Each row is a point on a tangle of strands that fork, close into loops and nearly touch. The rows are in no order.
Points whose rows are less than 30.8 apart are linked; no others are. Some points are linked to none.
j_825: [ -5 -24 -17 -13   5  -5  -2 -18  -6   9 -12  15   6   1   7  39   8   0
   9   8 -14  -9]
j_84: [ 10  11   5  14  -1   4   3   4   4  -8  14  -9 -14   9 -35   7   4   8
  -1  13  -6   1]
j_401: [  2  16   5  18  -2   7  -9   2   2 -14  -2  -1 -23   7 -31   1  -6   4
 -14  12  -3  -8]
j_556: [ -6   4 -12 -15   6  -8  -3   5 -14   4   3 -28  12 -24  26 -13  -6 -11
  20  -3  17  14]
j_748: [-10  -2   5  17   3   0  21  30  15   2  12   2  -3  -5  -9 -20  -2  25
   0  -2   4  13]
j_742: [ 13  15  27  -6  -3 -23   5  -7   1 -11  23 -11  20  11  17  -3  27 -11
  -1 -12   9  19]
j_893: [ -1   4 -14  16  15   5  -2  22   7  -8  -9   5 -15  -3 -13  -9 -22  19
 -24 -15   1  13]
j_876: [-11  -8  -9 -17  -7  -9  -1 -25   0   5  -7  17  14   5  11  37   9  -7
   8  -6  -3  -3]
j_325: [  5  -1   2 -11  -2  -3   1   9  -3   8   2   7  -1   3   8 -19 -17  -1
   2  -7  18  -6]
j_782: [ 14 -23 -17 -15   5   7  -1   2 -16   6  -3   2  -4   5   4 -13 -16  -9
  -2  15   6 -15]
j_170: [ 19  17   9  -6  -5   3 -12   0  -7   9   4  -6 -13   6   6   4  -9   2
   8 -12  17 -19]
j_508: [  0 -30 -12 -18  -4  -4   4  -6 -12   0   3  11   7  -2   9 -14  -6 -10
  11  10   8 -19]
j_898: [-21   9   4   0  -9   2   0 -23   3   2  -2   5   5   0   8  22  -5  -5
  -4 -12  -4  -8]
j_547: [-20  12  -3 -11  -7   0   0 -16   3  -6 -10  15  12   8   0   9 -15 -14
   0 -16   4 -10]
j_313: [ 26  15  -5  12  10   5 -13  26   5  -7 -11 -10 -10   4  -1  -8  -2   2
  14   2   1  -1]
j_187: [-28   4   6 -12 -16  -8  -9 -25  12   7 -23  29  10  13   0  -6  -1   4
 -11  13 -21   2]
j_930: [  8  -1  -4  -1  16  -3 -10  17  -1   7 -10   4  -7  -3  13 -23 -29  13
 -12 -38  17  -1]
j_643: [-17 -15 -15  -5  -2  17   9 -13  -1  10 -10  19   6 -11  -2   5 -16   6
  -9  -6 -19  -7]
j_67: [-24  10  10  26 -11   0   1 -16  21  -4 -15   5   1   4  -9   7  17  -3
 -12   7 -20   6]
j_50: [-20  -4 -18 -16   1  10   4 -16   3   1 -16  20  19  -1   8   9 -15  -4
   2 -10 -11  -7]
j_524: [  9  -3  17  -6   0 -11  15 -14   6  -3   8   5   4  -1 -16  13  41  -2
   1  -4 -14   8]
j_940: [ 14   6  -5  -8  10   3 -11  13  -4   5 -11   7  -9   2  -4 -24 -24   8
  -5 -30  17  -4]
j_409: [  6  -7  12  -4   1 -28  17  -7  -6 -11  16   5  12 -13  22  18  41 -20
  -7   6  -2  16]
j_760: [ 14  23  22   7   1   2 -17  14   0   4  10 -10 -12  -5  18   4  -6  -1
  19 -26  20  -9]
j_891: [ 11   7  -1 -11  -7   4 -10   2 -11   7   3  -4  -5   1  29   2 -19  -1
   2  -8  18 -15]
j_561: [ 11  26  15  -1  -2  -5 -13  11  -2   6   0  -5 -13  -1  12  -7 -16   3
  10 -31  22  -8]
j_437: [  0  -8  -1  -4   5  -4  -3  22  -6   9  -3   4  -4 -12  25 -36 -15   6
   3  -8  15   4]
j_769: [ 16  20 -15  11   8  14  -9   9   2  -8  -9  -7 -14  12  -7   9 -15   3
 -10   0   4  -5]
j_805: [ 2 -2  2  1 -2 -4  7 -8  0 -4 12 -9  5 12  1 25  8 -4 -6 -2  4  0]
j_24: [ -9 -18 -15  -5  -2  -2  14  -4   3  -1  -1   4  17   5  11   6   8  -8
   7   8  -1  -2]
j_19: [ -9  -8  -1  -7   4 -13   6  17  -6  10   3  -6   5 -23  21 -33 -14   1
   3   0  15   9]
j_787: [-12   3  15  -2  -9  -6  -5 -31  -6   2  -2   7  -8  -1  -6  39   1  -6
  -8  -6  -9 -14]
j_165: [ 12   6  -2  21   7  -1   4  31  11  -3   6  -7 -15  -3 -11 -13  -4  26
   0  -2  -6  12]
j_509: [-23  11  16  14 -14  -4  14 -14  21  -2  -5   3   9  -2 -17  -5  22  -4
  -3  -3  -9  15]
j_970: [ -3   7 -10   9   5  17 -13  -7  -7 -11  -6   9 -11   9 -10  19 -28  -6
 -23   4  -6 -19]
j_848: [-14  -1  -6   0  -2   1  -5 -23   5   5 -28  14   0   6 -20  10   6  -1
  -7  14 -25  -7]
j_872: [ -4  21  18  11  -1  -9  10   9   5  -2  24 -15  13   6  11   3  16   6
  -4 -12   8  23]
j_818: [-13  -3  -5   5  -4   5   8 -16   7   2 -18  10   2   3 -26   1   6   4
  -2   7 -19  -4]
j_577: [ 19  15   8  22   4   8  -6  23   4   1  18 -17 -13   0  -7   6   7  22
   6   5  -9   8]
j_471: [ -2  24  -4   1   1  -3   3  10   6  -2  -4  -7   1  12  -1  -9  -7   1
   2 -10  18   6]
j_252: [ 24  15  14  -3  -2   3 -19   1 -11   8   7 -15 -13   3  22  15  -4  -6
  13 -12  11 -18]
j_472: [ -3 -30 -13 -25  -5  -3   3 -14 -11   6   0  24  15  -1  14  -7 -10 -11
  12   0   0 -22]
j_796: [  8  11  11   1  -1  -4   2 -10  -3  -6  18 -14  -4  15  -3  34  10  -4
  -8  -5   5  -2]
j_806: [  1   5  12  -4  -4  -2  -7   6  -8   6  12 -16  -2 -12  27 -13  -5   0
  10  -3  17   0]
j_552: [  1  13   8 -17 -11  -3  -1 -10  -9   1   5   2   0  14  -1   0 -11  -7
   6 -11  21 -10]
j_747: [-15 -18 -15 -18 -12 -10  12 -21   3  15  -4  18  16  -1  14  23   5   5
   9  -7 -12   8]
j_403: [ -9  -4 -15   5   8  20  -6 -10  -3  -4 -12  14  -5   0 -10  13 -25  -4
 -24   2 -13 -15]
j_231: [ 21   3  -2   6   5   2 -11   5  -7  -5   8 -27   0  11   5  15  15  -1
   6  23  -5   5]
j_892: [ 14   5 -19   4  18   9 -14  16   4  -9 -19  -3  -6  10 -15 -11 -21   6
 -15 -18  10   8]
j_133: [  5 -11  17   1   2 -21  17  -5   1  -7  24  -4  16  -5  16  15  34  -4
  -9  -2  -3  15]
j_381: [  7 -10  -1  -2  11  -6  -4  21  -1   9  -6   7  -5  -6  17 -31 -22  11
  -3 -27  13   2]
j_131: [ -3 -10   2 -15  -5 -11   3  -2 -21   7  13 -23   4 -20   8 -19   3   0
   9  16   7   5]
j_985: [-23   4   4  -6 -13 -17   2 -28   7   9 -19  12  12   8 -11  18  22   3
 -12  10 -20  23]
j_167: [-17  10   4   8  -8   7   5 -13   1  -6   2   6   0   2  -2  14 -12  -9
  -7  -7   2 -11]
j_177: [ 17  -7  -2  -5  10   5 -13   2 -22  -1   2 -25 -12 -19   6  -3  -2  -2
  15  22  -2  -8]
j_781: [ 12  15  12  19   2   5  -4  19   6  -1  20 -21  -6   2   3   9  12  14
   0   6  -4  17]
j_482: [ -6   4  -7  10   4  16   6   0   0  -4   2   6 -11   1 -13   1 -20   2
 -17  -4  -2  -7]
j_223: [ 29   4  -5  -3   1   6 -20   7  -5  -1  -8 -12  -8  10   0  -4   2  -3
  13  15   6  -8]
j_691: [-23  -6   5 -20 -17 -18   2 -32   0  16 -11  23   3  -6  -6   9   0  13
  -2   0 -20   7]
j_810: [ -9   8   6  18  -8   8  -6 -15  11 -15  -9   3  -9  14 -25  10   8  -7
 -10  12 -12  -9]
j_28: [  0 -16 -14 -14   7  -1  -1  10 -14   7   4 -11  -4 -23  11 -28 -13   1
   6  14   4   0]
j_320: [ -9   9  22   2  -4 -14  -2  24  -2   8   9 -10   0 -17  17 -37   5   2
  18  -9  14  16]
j_913: [-15 -26 -21 -11 -14 -10  14 -15   6  16  -7  18  21  -7  17   7   6   7
  10   0 -17   5]
j_359: [  0   4  21  -2  -7 -13  15 -22   7  -1   8   3  11  -5 -20  13  40  -5
  -5 -11 -11  15]
j_420: [-11   7  -2  18  -2   9   3  -9  12 -14  -8  -2  -2   6 -32   7   9  -3
  -8  11 -14  -1]
j_605: [-27  16  26   7 -26  -7  -4 -20  16   6  -8  24   7   2   0 -13   4   3
  -5  -6  -7  -1]
j_743: [ 15  21   5  -3   6   2 -12  11  -4   5  -5   0 -13  -3  16  -6 -26   5
   0 -29  19 -12]
j_297: [ 32   5 -12  -7   9  12 -15  11  -7  -2 -10   4 -12   8 -10  -7 -15   1
   0  -2   8 -15]
j_284: [ -2 -15  -6 -16  -9 -10  -2 -23  -3  15  -2  22   7  -6   5  42  18  -1
   6  -5 -10   5]
j_886: [-25  -5   4 -19 -16  -9  -2 -29   1  14 -17  24   6  -2  -3  -2  -7   8
  -6   9 -21   4]
j_264: [-30   7   0  -5 -14  -1   4 -26   6   4 -10  18   8  -6   8  11  -9  -2
  -4  -9  -7  -7]
j_774: [ -9 -26 -15 -17   0  -6   7  -7  -1  -2  -2   6  17   5   6  -8   6 -13
  10  11   2  -8]
j_301: [ -6 -30 -22   8   4   6  21   8   3  -2   5   0   7  -5  12  -6  -1   3
  -3  18  -8   0]
j_33: [-10  10  -4  -7  -3   2  -7 -21  -2  -8  -6   7   1  15  -2  36 -12 -12
  -5  -1  -2 -22]
j_226: [  3 -10 -12  -4   7   0   7  16   2  -4  -6   0   7   8   6 -24  -3  -5
   4  10   9   2]
j_767: [ -5  -8  -8 -14  -2   1  10   6   4   4  -2  14  13   3   2 -25 -12  -5
   7  -6  18  -4]
j_292: [ 14  -8  21  -2   0  -6  11  -4   2  -4  21  -4   1   6 -17  15  34   1
  -3   3  -7   4]
j_211: [ 24  -8  -9  -4   5  10 -16  11 -12   6  -4  -7 -15  -5  14  -7 -15  -2
   5   8   3 -17]
j_546: [-21   6   9  -2 -15  -9  -3 -28  13  10 -16  14   4   2 -11   3  14  -4
  -4   2 -15   4]
j_828: [-24  10   7  21 -11   4  -3  -9  22   0 -23  14   4   6  -7  -8   6  -1
 -11   5 -13   1]
j_310: [ 10  19   5 -13  -5   2  -6  -5  -8   7   1   2 -11  14  -3   1 -18   0
   2 -12  18 -17]
j_606: [-11   2  11   9 -10   8   0 -19   4  -3  -8   8 -10   2 -21  11   4  -5
 -10   3 -12 -13]
j_291: [ -8 -13   3   6  -6   6  20  -5   7   2   9   4   2   0 -18   0   7   7
   3   2 -10   2]
j_83: [ -3  19  27  13  -4  -3  11   7   8  -6  17 -10  -7   4 -26  -7   9   9
  -5  -3   2  17]
j_875: [  7  -7   6 -13   6 -26   8 -13 -14 -15  13  -1  17 -11  10  21  39 -29
  -7  10   4  15]
j_207: [  2 -33 -33   1  11   9  11  10  -1  -6   0  -5   5   3   9  -6   0  -1
  -4  29  -7  -1]
j_607: [ -4 -14 -10  -9   2  -2  13  16   2   0  -1  12  10   3   7 -33  -3  -8
   5   1  15   5]
j_250: [ 10  -2  10 -10   3 -21   3  -8  -7 -10  13  -5   9  12  11  16  29 -17
  -3   3   7   9]
j_870: [ -8  -7  -6 -17  -2 -10   1  -2 -20   5  13 -24   7 -18  24  -8  -2  -7
  11   6  13  10]
j_201: [ 16 -12 -14  -1  15   6 -15  23 -14  -1  -9 -12  -8 -27   2 -24 -10   1
  12  12  -5  -1]
j_631: [-12   0  11  -1   2 -12   1  26  -2   8   5  -7  -1 -27  19 -34  -5   6
  11  -4  15  15]
j_908: [  4 -29 -29  -5  12  11   1   9  -4  -6  -7  -4   7  -2   1 -20  -4  -9
  -2  28   0   5]
j_999: [-10   6   1   2  -1   7 -14 -20  -6 -10 -11   7  -8  12  -1  32 -13 -11
 -16   3  -6 -25]
j_293: [  0   6  11   2   2   0 -14  16 -11   6   9 -17  -6 -22  27 -13   1  -6
  17  -1  11   3]
j_513: [ 17  -6  -4  11  12  -1 -14  31  -4  -9  -8  -6  -7 -22  -3 -30  -1   0
  16  10  -6  -1]
j_373: [ 15   8 -12  -4  14   3 -14  13   2   0 -20   7  -7   6 -12 -18 -22   2
 -10 -19  15  -1]
j_147: [-23  12  18   2 -19  -2 -12 -23  13   4 -21  23   6  10  -3  -7   7   0
  -3   6 -16   0]
j_123: [ 16  -2  13   3   1   0   7   0   3  -6  22 -11  -7  10 -24  12  23   8
  -4  12  -7   5]
j_560: [ -1   8  25  16   6 -12 -11  34   0  -3   5 -12  -4 -17   8 -23   5   0
  26 -11   8  10]
j_132: [-19  10  14  20  -8   9  -1  -5  15  -7 -12  14  -1   5 -17 -12   2  -7
  -8   2  -6  -3]
j_419: [ -4   5  -2 -18  -8  -5   1 -10  -4  -2   4   7  11  15  -3   2  -7 -10
   8  -5  13 -12]
j_52: [ 22  -6  -2   4   6   7 -16  10 -16  -2  -2 -18 -12 -14   9  -9  -6  -3
   9  15  -2 -15]
j_258: [ -4 -17 -13   0  -1   8  10 -13   1   3  -1   7  -2   0  -6  20  -4   6
  -4   4 -11 -13]
j_37: [  7  15 -13  10   7  12   3  13   4  -4   0  -9 -12   9  -3   4 -10   9
  -6  -1   1   4]
j_523: [-8  0  2  9 -5  5 16  7 11 -1 17 -5  1  5  2  4  3  6 -2 -2  9  7]
j_835: [-19  12  17  17  -8   1  15  -4  20  -6   3  -2   7  -1 -24  -6  18   1
  -3  -6   2  19]
j_777: [ 17   6   4  -1   8   1 -11  21  -4   6  -2  -2 -12  -3   9 -16 -10   5
   9 -11  15  -8]
j_637: [  8 -24 -24 -14   5   7   3   1  -6   2  -8   8   9  12  -1  -8 -10  -9
   4  15   4 -15]
j_737: [ 32  -4  -9   5  14  14 -25  22  -4  -4 -12  -1 -14  -8  -4 -18 -14   5
   7 -10   1 -10]
j_126: [-25   3   5   7  -4   9  12  -6  10   3  -8  21  -2  -8  -7 -15 -13   3
  -8 -10  -5  -7]
j_312: [ 15  -3  15 -18   0 -27  -1 -14 -17 -13  11   4   8  -2  10  17  36 -24
  -5   8   7   7]
j_422: [  0  18   6  17   2   4   2  11   8 -13   0  -4 -18   4 -33  -6  -1   8
  -7   9  -1   4]
j_341: [ -6   3   5 -10  -2 -10  -8 -28  -9   1  -1  12  -3   0  -1  53   8 -11
  -7  -7  -5 -10]
j_158: [ 11  17  24  12   0  -2   6  11   4  -1  23 -16  -8   6 -25  -3  18  13
   0   5  -3  12]
j_968: [  6  -1  12 -11  -8  -6 -11  -5 -13   6  13 -13  -1   0  23  -5  -4  -4
   6  -1  18  -6]
j_34: [ 16  11   1 -10   1   4  -4  15   0   7  -4   4  -8   6   1 -20 -19   2
   5 -17  17  -7]
j_372: [-14 -31 -17  -8 -12   3  20  -9   5  17  -2  20  16 -12   6  -3   5  15
   8   6 -16   2]
j_127: [ 17  20  31   0  -2  -8 -16   5  -1   4  14 -16   1   1  14 -13  12  -1
  14 -10  15   6]
j_86: [-24  -4   6  13   1   7   8   4  12  -3 -18  24  -4 -12 -20 -22  -8   4
 -14  -9  -4   1]
j_337: [  8  19  18  10   3  -7  -9  18   3  -1  11 -20  10   3  13 -10  23  -5
   9   0   6  21]
j_558: [ -4 -21 -12 -26  -4  -7   1 -22  -3   4  -5  22  16   5   7   7  -7 -11
  19  -3   4 -20]
j_979: [-10   8  18  13  -6   8  14   1  13 -10  11  -4  -3   2 -29  -7  12   3
  -3  -3   1  12]
j_963: [ -7   8  24  -2 -11 -17   5 -31   4   0  -2  10   7  -7 -16  13  31  -2
  -6 -10  -8  14]
j_73: [ -4 -14  14   2  -3 -13  20  -6   4  -3  23  -5  13  -5   9   7  23   0
  -1  -3  -3  14]
j_503: [  1  13  22   4   0 -15  14   0   4  -9  28 -11  18   7  17   1  26  -6
  -8  -9   5  19]
j_25: [ 14  10  23   9  -3   0   3   1   2  -9  22 -17  -5  11 -22  11  22   9
  -6   1  -6  11]
j_351: [ 25  20  31  -6  -3 -11 -12  -4  -8  -1  18 -23   3   2  16  -2  24  -8
   6  -7   9   2]
j_649: [ 14 -12 -13  -9   5   8  -7   8 -12   6  -1   1  -9  -3  14 -14 -15  -1
  -3   4   8 -13]
j_634: [ 21   8  13  -8  -4  -7 -18 -10 -13   5  10 -18  -9   5  29  20  -1  -7
   4  -3  16 -12]
j_442: [  0   8  23  10   4  -5 -16  27  -9   1  10 -15  -3 -28  15 -19   3  -2
  21  -5   9   5]
j_855: [-24  -6  -3 -14 -12 -11   6 -29   0  14  -3  17   9  -7   4  20   4  10
   3 -10 -17   6]
j_415: [  0 -37 -16  -3  -1  13  19  -7   3  12  -4  11   4  -5 -11   1   6  11
   7   9 -23  -9]
j_799: [ 25  -2   5  -2   9  -2 -20  -2 -15  -4  -3 -25  -6   5   1   9  14  -8
  13  25  -3  -2]
j_755: [  6  30  -3   6   1   9 -13  -6  -4 -10  -7  -7 -15  17  -6  23 -17  -7
 -15   1   6 -14]
j_169: [ -4  -9 -19  -1   6  18   1  -9  -4  -4  -5  10  -1   6  -9  18 -16  -2
 -10   2 -11 -13]
j_498: [-18  18   6  14   1   2   5   5   6  -6   0   8  -6  -2  -2  -2 -17   0
 -19 -14  12   1]
j_202: [-18  -3   4 -16 -15 -19   1 -29   1  16 -14  14  11   0 -11  13  19  11
  -3   3 -16  15]
j_255: [  6 -32 -35 -13  11  10   2  -1  -9  -4 -11   8  13  11   2  -3  -6 -17
   1  21  -6 -12]
j_413: [ 19   9   3  16   2   6   1  19   5  -5  16  -9 -13   4 -24  -1   4  18
   4  14  -7   4]
j_537: [ 19  20  32 -12   1 -23  -6 -10  -9  -4  22 -12  11   5  13  -5  27 -13
   5  -6   9   9]
j_633: [-12  26  -1  11   4   3   0   9   5 -11 -13  -1  -6   8  -1  -3 -18  -6
 -15 -11  13   2]
j_562: [-18  11  21  19  -7   6  -5   2  10  -7  -9  21 -10   3 -15 -13 -11  -5
 -14  -6  -1 -10]
j_449: [-17   7   6  27  -4   8   6 -10  20  -9  -8  -3   0   1 -17  17  14  -3
 -11  12 -18   8]
j_104: [ 15  31   9  18   1   5 -10   3   2  -5  11 -23 -13  10  -4  23   0  10
  -3  -4   1   2]
j_662: [-18  -5 -13   3  -3  12  12  -8   6   2  -8  12   7  -2  -1   7 -11   3
 -10 -10  -4  -9]
j_435: [-10 -23 -20   2   4   6  21   7   9  -2   0   2  15   4  13  -8   1  -4
   3   8   3   6]
j_445: [-14   3  14   0 -12 -11   2 -27  10   2 -10   6   6  -2 -18  13  25  -3
  -3  -4 -16   6]
j_402: [ 18  21  30   4  -2   2 -17  11  -2   7  16 -14  -7  -3  13  -2   5   1
  16 -17  16  -4]
j_266: [-11 -18 -15  -3   4  22  -3 -15  -5   6 -14  22   2  -9 -18   2 -17   8
 -15   2 -23 -13]
j_240: [ 14  -8  -3  -7   0  -2  -4   8  -8   5   1 -10  -5  -2   8 -18   2  -3
  11  17   9  -7]
j_946: [-13 -24   8 -16 -11 -24   4 -18 -12   1  23   6  12  -9  26  -4   0 -12
   7  -4  16   3]
j_639: [  4  21  24  13  -3  -1   5  13   6  -2  26 -19  -2   1   2   8  12  12
  -1  -5   0  20]
j_116: [ -9 -31 -18  -2  -2  10  21  -5   7  11   1  14  10  -8   5   4   4   5
   4   6 -17  -2]
j_447: [ 21  12  -2   3   3   3 -11  10  -1  -5   0 -19  -4  14   2   7   6  -4
  10  11   4   0]
j_885: [ -3   5 -19 -13  16   2  -2  16 -15   0  -4 -26  16 -31  21 -12  -7 -11
  28  -2  11   9]
j_568: [-13 -10  -3   2  -9   2  16 -13  10   6  -7   4   5  -3 -20  -2   9   6
   5  -1 -15  -3]
j_168: [ -7 -26 -25 -13   3   4   6 -14  -1   7 -14  18  12   5   8  24   0  -2
   8   5 -18  -9]
j_243: [  0 -33 -30 -15   5   4   4  -9  -5   1 -13  16  14   6   7  10  -1 -10
   7  13 -12 -13]
j_506: [ -3 -27  -9   9   1   7  19  12   9   0  11   2   1  -2  -2  -8   2  10
  -1  13  -9  -1]
j_517: [ 15 -11 -26  -6  16  14   0  16   2   0 -14   7   5  11  -5 -11 -16  -3
  -5   2   6   5]
j_190: [ 11  -7  -2 -14  -1  -5  -3  -4  -3   1   3  -8  -1  16   2   4   5 -13
   9  10  11 -11]
j_358: [-27  13  25   4 -21 -11   0 -28  11   7   0  13   9  -7  -9  -5  10   0
  -3 -11  -7   7]
j_658: [-12   1 -15   1   2  11  14   6   2  -1  -3  10   9   4   1   3 -12  -1
  -5  -7   4   0]
j_109: [  2   4  -7  18  11   3   9  28   9  -8   0   1 -14  -5 -12 -17 -17  25
 -15 -11  -2  16]
j_625: [ -8 -11 -19 -23  -2   2   2 -18  -1   0 -14  16  18   9   3   7  -8  -9
  11  -4  -3 -14]
j_479: [ -6   5  25  -4 -15 -18   7 -30   2   4  11  12   7  -9  -6  15  20  -3
  -4 -19 -12   9]
j_407: [  9  10  -6  16   5   8   4  24   5  -2   6  -7 -12   3  -5   0  -8  19
   1   1   1  13]
j_615: [  1   9  16   6   4 -11  -7  30   5   3   0 -12  -2  -7   9 -29   4   3
  16 -11  12  10]
j_841: [ 19  -8 -25  12  18  10  -2  26   7  -6  -8  -1  -5   2  -5  -9 -15  14
 -16  -2  -3  11]
j_475: [  1  -3   9  -4  -3 -12   8  -9   5  -6  12  -6  13  11  12  18  22 -10
  -1  -5   3   5]
j_608: [ 20  -2 -27   8  23   4 -17  27   9  -8 -20  -3  -3   7 -11 -13 -13  12
 -10 -14   1  11]
j_473: [ -2  19 -12  13  10  -1   0  17   7 -11 -13   0 -11   4  -5  -8 -20   8
 -16 -16   9  10]
j_749: [ -5   8  -3 -13  -5  -7 -10 -27  -6  -6 -10   7   1  11  -5  45  -1 -17
  -3  -5   0 -13]
j_251: [ 19  12   1   3  12   7 -16  20  -2   3  -4  -2 -13  -8  19  -3 -19   0
   5 -18  11 -16]
j_530: [ -1  10   7  12  -4   9  -2  -5  -2  -6   5  -4 -22   7 -19  14 -13   1
 -15   7  -4 -11]
j_218: [  4  -7 -31  -6  13  18   3   5   2  -4 -10  12   6  12  -9   2 -16  -5
 -11  -2   4  -4]
j_994: [ 32   1 -10  -4   6  15 -21   6  -9  -1  -6  -6 -15   4  -2  -6 -13  -2
   9   8  -1 -20]
j_942: [ -9  17   6   9  -5   8   2  -8  -2  -6   3  -7 -12   6 -10  20  -8  -2
 -10  -1   4  -6]
j_585: [ -7   1   7  11  -1  -5   9  29  11  -1  17 -17   7   0  13 -15  11   9
   1   5   4  26]
j_51: [-23   8  26   0 -22 -16   3 -36   3   7   4  14   8 -11   1   8  16  -1
  -6 -20  -9  13]
j_431: [ -4   1   6  16   2   0  18  33  12   2  18  -6  -3  -2   5 -16   3  22
   1  -1   3  22]
j_833: [  0   9  11  15   2  -5   2  20   6  -3  16 -23   8   1  15  -7  18   3
   5   8   1  26]
j_439: [-10 -10  -7  -5  -1  12  -8 -20  -4   6 -23  18  -1  -2 -20   4  -7   2
  -7   9 -25 -14]
j_778: [ 18  21  11   8   2   0  -3  -6  -2  -4  16 -24 -11  14  -2  31  10   1
  -8  -2   0   2]
j_880: [  3 -14 -21  12  13  11  10  24   9  -4   1   7  -3  -2  -4 -12 -11  14
 -12   3  -2   8]
j_357: [ 13 -21 -32  -3  13   8   0  17  -3   0 -12   7   5   7  -1 -23 -11  -1
  -1  15   3   3]
j_477: [ 13 -11   3 -12  -2  -5  -7  -1 -15   5   5 -16  -4   2   4  -3   2  -4
   7  18   8  -8]
j_22: [ 11  -4  16 -17 -10 -13  -7 -11 -11   5  22  -9  -1   7  17   4   5  -8
   3  -2  16  -4]
j_670: [-27   7  -3   7 -11  -6   3 -22  11   9 -21   6   6   7  -6  16  16   9
 -14  15 -25  17]
j_376: [ -6  16  -1   6   0   9 -12 -12  -5 -12  -9   2 -11  15  -2  25 -22 -12
 -20   0  -1 -18]
j_934: [ 10 -17 -14 -17   3  -1  -5  -7 -25   8  -1 -20  -6  -9  13   2 -11  -4
   5  21   4 -15]
j_121: [ -8 -20 -22 -12   8   3  10  15 -17   8  -1 -14   1 -24  15 -22 -18  -2
   4  11   6   7]
j_505: [-30   4   4   1 -12   4   8 -15   6   6  -7  20   6 -10   8  -3 -12   3
  -8 -11  -8  -2]
j_120: [-12  -1   1  14   5   3  26  20  12  -3   4   6  -6 -11 -17 -22 -10  17
  -4 -10   4  11]
j_242: [-11   4  10   5  -6   2  -3 -24  -2  -2   6   7 -10   1 -15  24   2  -2
 -10  -1  -9 -14]
j_992: [-10 -12   5   7  -3  -3  20  -1   9  -1  21  -3   8  -1   4   3  12   6
   0   0   3  10]
j_632: [-19  12  16  16  -4   4   2  -4   8  -7   1  14 -15   0 -11  -3 -16  -1
 -18  -5   5  -9]
j_225: [  0  -9  -4 -17   0  -2   3  -7   0  -3   2   5   8  15   0   6   2 -10
   8   5  11  -8]
j_699: [  1 -27 -10 -11  -2  -7   2 -17  -6  14  -4  17   5  -6   8  42  23  -2
   4   8 -11   0]
j_198: [  1  -5 -16   1   5   6   3  14   5  -6  -2  -7   3  10   6  -6  -5  -2
   2  18   4   5]
j_867: [ 24 -12  -7 -11   9  -4 -13  -6 -26  -1   1 -29 -10  -8   0   3   9  -5
  13  26  -2  -3]
j_673: [ -4  -7 -26 -11  12   3   1  15 -19   6  -5 -18   9 -33  25 -19 -14  -3
  14   2   4  10]
j_238: [-17  -4   1  16   4   5  18  11  12  -5  -5  19  -4 -10 -25 -27 -13   8
 -15 -14   3   8]
j_962: [ 29   8  -1   6  14   8 -19  26  -3  -7 -11  -4 -12  -7  -7 -13  -5  -1
  14  -3   3 -14]
j_516: [ 18  23 -11   6   7  12 -11   0  -3  -8  -6 -15 -13  19  -6  21 -10  -2
  -3   4   0  -8]
j_540: [  6  17  25  -4  -4  -9  -8  11  -3   0  16 -20  10   4   9 -14  24  -9
  10  -1  11  16]
j_455: [ 21  31   3  20   5   9 -14  18   6  -8   3 -18  -8   5  -5  16   1   9
   9  -3   3   3]
j_48: [  4 -11 -13  -9   3   0  -2  10 -14   4  -1 -12  -2  -9   2 -24  -6  -2
   9  21   2   2]
j_176: [  5  -7 -20   9   8  12   5  20   3  -1   4  -6  -2   4   5  -6  -1   8
  -3  13  -5   3]
j_388: [ 27  -4 -17   4  17   7 -16  23   7  -2 -17  -1  -9   3  -6 -19 -11   6
   2  -8   6   1]
j_391: [ -4 -26  -3   2  -3   7  20   1  10   1  11   3   4  -3 -11  -4  12  10
   6  12 -10  -2]
j_951: [ 13   7  -3  10  15   0 -17  29   5  -6  -9 -11  -4  -7   1 -20   4   0
  18   6  -3   4]
j_598: [ -6 -25 -18 -11  -3   9  12 -15  -2  12  -8  14   3  -3 -11  13   0  11
   2   7 -24 -15]

How many points has the smallest loop of links through each point below? Write none if it is on no loop.
j_841 => 13
j_898 => 29
j_177 => 9
j_358 => 8

A piece is all that can be reached along the links. How many separate loops has the piece of each point below (a circle has one, a figure eight two, a Y none), and how many tips (points with one link)?
j_880 => loops 2, tips 2
j_109 => loops 2, tips 2
j_662 => loops 0, tips 3
j_52 => loops 1, tips 2
